Each row is a point on a landscape with many valleys, with its height.
From any point a ball takes the steepest step (drop divided by distance) to one of its 6 nearest points. It stops when none of these is lower. Distance is the straight distance between rows; heights are no part of it.
<198> h=37.7: 110; 95; 118; 84; 105; 100; 92; 88
<588> h=26.7: 114; 93; 114; 90; 107; 117; 100; 95
<499> h=16.9: 89; 103; 91; 106; 88; 67; 99; 99
<112> h=33.4: 137; 98; 106; 95; 111; 138; 103; 102
<299> h=86.1: 89; 107; 81; 105; 82; 60; 94; 86
<115> h=21.2: 92; 88; 101; 113; 104; 139; 103; 118
<473> h=18.3: 102; 100; 117; 88; 97; 87; 87; 83
<95> h=33.7: 122; 104; 114; 76; 107; 112; 93; 85
<73> h=14.0: 90; 100; 99; 104; 87; 70; 92; 94
<400> h=42.2: 117; 94; 101; 116; 112; 153; 99; 112
<784> h=14.6: 120; 110; 117; 73; 109; 103; 86; 79
<161> h=34.7: 111; 88; 103; 108; 110; 141; 102; 108
<321> h=50.1: 129; 94; 104; 103; 113; 142; 102; 107
<476> h=90.7: 91; 109; 82; 103; 84; 57; 85; 81
<739> h=34.6: 96; 90; 113; 97; 100; 96; 97; 98
<815> h=24.7: 87; 111; 71; 115; 86; 59; 110; 92
<373> h=23.5: 92; 87; 105; 101; 102; 113; 105; 110
<845> h=25.8: 117; 88; 110; 94; 109; 125; 103; 97
<825> h=16.1: 103; 104; 115; 87; 100; 82; 79; 78
<851> h=7.5: 81; 107; 83; 115; 93; 72; 113; 108
<255> h=65.5: 72; 99; 91; 114; 101; 108; 114; 125
<673> h=82.7: 89; 107; 88; 104; 85; 60; 79; 78
<703> h=22.5: 81; 95; 97; 116; 101; 135; 105; 122
<749> h=51.6: 135; 106; 110; 72; 106; 122; 94; 88
<665> h=15.6: 95; 101; 100; 100; 88; 66; 79; 81
<414> h=33.8: 106; 90; 115; 90; 104; 107; 98; 95
<611> h=53.6: 146; 117; 102; 61; 103; 121; 87; 92
<537> h=12.2: 85; 98; 91; 107; 90; 74; 102; 103
<243> h=13.5: 89; 98; 100; 105; 90; 74; 96; 97
<542> h=17.5: 97; 85; 108; 99; 106; 119; 104; 108
<722> h=14.7: 93; 100; 106; 99; 90; 70; 85; 86
<157> h=12.9: 86; 95; 100; 106; 96; 85; 104; 107
<57> h=7.8: 84; 110; 78; 117; 93; 69; 118; 106
<576> h=52.3: 138; 111; 107; 70; 107; 121; 93; 90
<807> h=15.5: 97; 96; 112; 93; 96; 82; 89; 91
<97> h=10.5: 84; 101; 93; 111; 90; 79; 108; 111
<322> h=25.2: 113; 86; 109; 99; 111; 132; 102; 105
<210> h=7.4: 89; 101; 92; 102; 86; 64; 89; 89
<760> h=69.3: 87; 107; 80; 108; 85; 59; 99; 90
<213> h=41.0: 139; 102; 106; 81; 111; 133; 102; 95
<626> h=11.8: 76; 104; 88; 115; 97; 83; 115; 118
<422> h=21.8: 108; 89; 111; 96; 106; 118; 101; 99
<418> h=22.0: 84; 91; 101; 105; 99; 95; 105; 112
<700> h=14.8: 95; 96; 108; 97; 95; 80; 91; 94
<501> h=31.5: 78; 96; 96; 110; 100; 96; 109; 119
<737> h=31.2: 103; 92; 101; 118; 108; 153; 101; 115
<482> h=59.1: 70; 108; 89; 117; 103; 101; 117; 125
<708> h=36.3: 129; 108; 113; 69; 108; 112; 90; 82
<453> h=48.1: 87; 112; 72; 110; 81; 58; 100; 86
<616> h=28.4: 98; 87; 109; 95; 102; 107; 101; 105
<855> h=42.6: 127; 102; 112; 78; 108; 121; 96; 89
<391> h=24.6: 85; 90; 99; 109; 103; 124; 103; 118
<701> h=13.0: 84; 105; 85; 111; 91; 67; 108; 105
<740> h=14.9: 69; 125; 75; 135; 107; 82; 133; 109
<477> h=24.5: 108; 104; 120; 83; 102; 92; 86; 78
<259> h=46.3: 138; 102; 108; 76; 109; 127; 98; 93
<653> h=37.8: 117; 97; 100; 123; 111; 159; 97; 115
<12> h=19.0: 91; 91; 106; 100; 96; 89; 98; 102
<441> h=58.5: 67; 120; 78; 128; 105; 92; 126; 119
<180> h=15.0: 101; 103; 113; 92; 95; 79; 82; 83
<842> h=28.1: 73; 113; 80; 122; 100; 85; 121; 119
<818> h=47.8: 144; 108; 105; 76; 105; 129; 98; 97
<526> h=16.5: 122; 92; 109; 93; 111; 132; 103; 98
<792> h=38.5: 115; 97; 118; 83; 108; 108; 94; 87
<136> h=51.7: 76; 96; 96; 113; 103; 117; 108; 124
<442> h=4.9: 81; 110; 81; 117; 96; 75; 119; 111
<803> h=20.4: 100; 85; 105; 108; 105; 132; 102; 113
<547> h=39.7: 84; 87; 104; 106; 101; 107; 105; 115
<260> h=40.6: 88; 104; 87; 105; 85; 62; 96; 94
<643> h=27.6: 102; 95; 116; 90; 100; 91; 91; 88
<430> h=9.4: 80; 119; 73; 125; 101; 74; 128; 108
<21> h=25.5: 91; 104; 91; 102; 86; 62; 86; 87
<670> h=48.5: 138; 114; 109; 66; 109; 118; 88; 87
<176> h=19.8: 100; 85; 106; 103; 107; 130; 105; 113
<298> h=29.4: 125; 94; 110; 87; 109; 124; 101; 98
<516> h=52.4: 76; 96; 95; 110; 100; 105; 109; 119

Call two points neighbours if one is among the 6 nearest of the other. Go from one point of each pair to the other, from neighbour to neighbour, staying as low as possible. Name the highest point that can't be avoided.
<442> / <542> => <373>
<526> / <442> => <322>
<784> / <210> => <477>
<210> / <442> => <243>

For each start below, name the point where the ball stops.
<418> => <442>
<653> => <542>
<807> => <210>
<12> => <442>
<136> => <542>
<198> => <210>
<477> => <210>
<414> => <542>
<453> => <442>
<516> => <442>
<737> => <542>
<476> => <210>
<213> => <526>
<576> => <784>
<749> => <784>
<611> => <784>
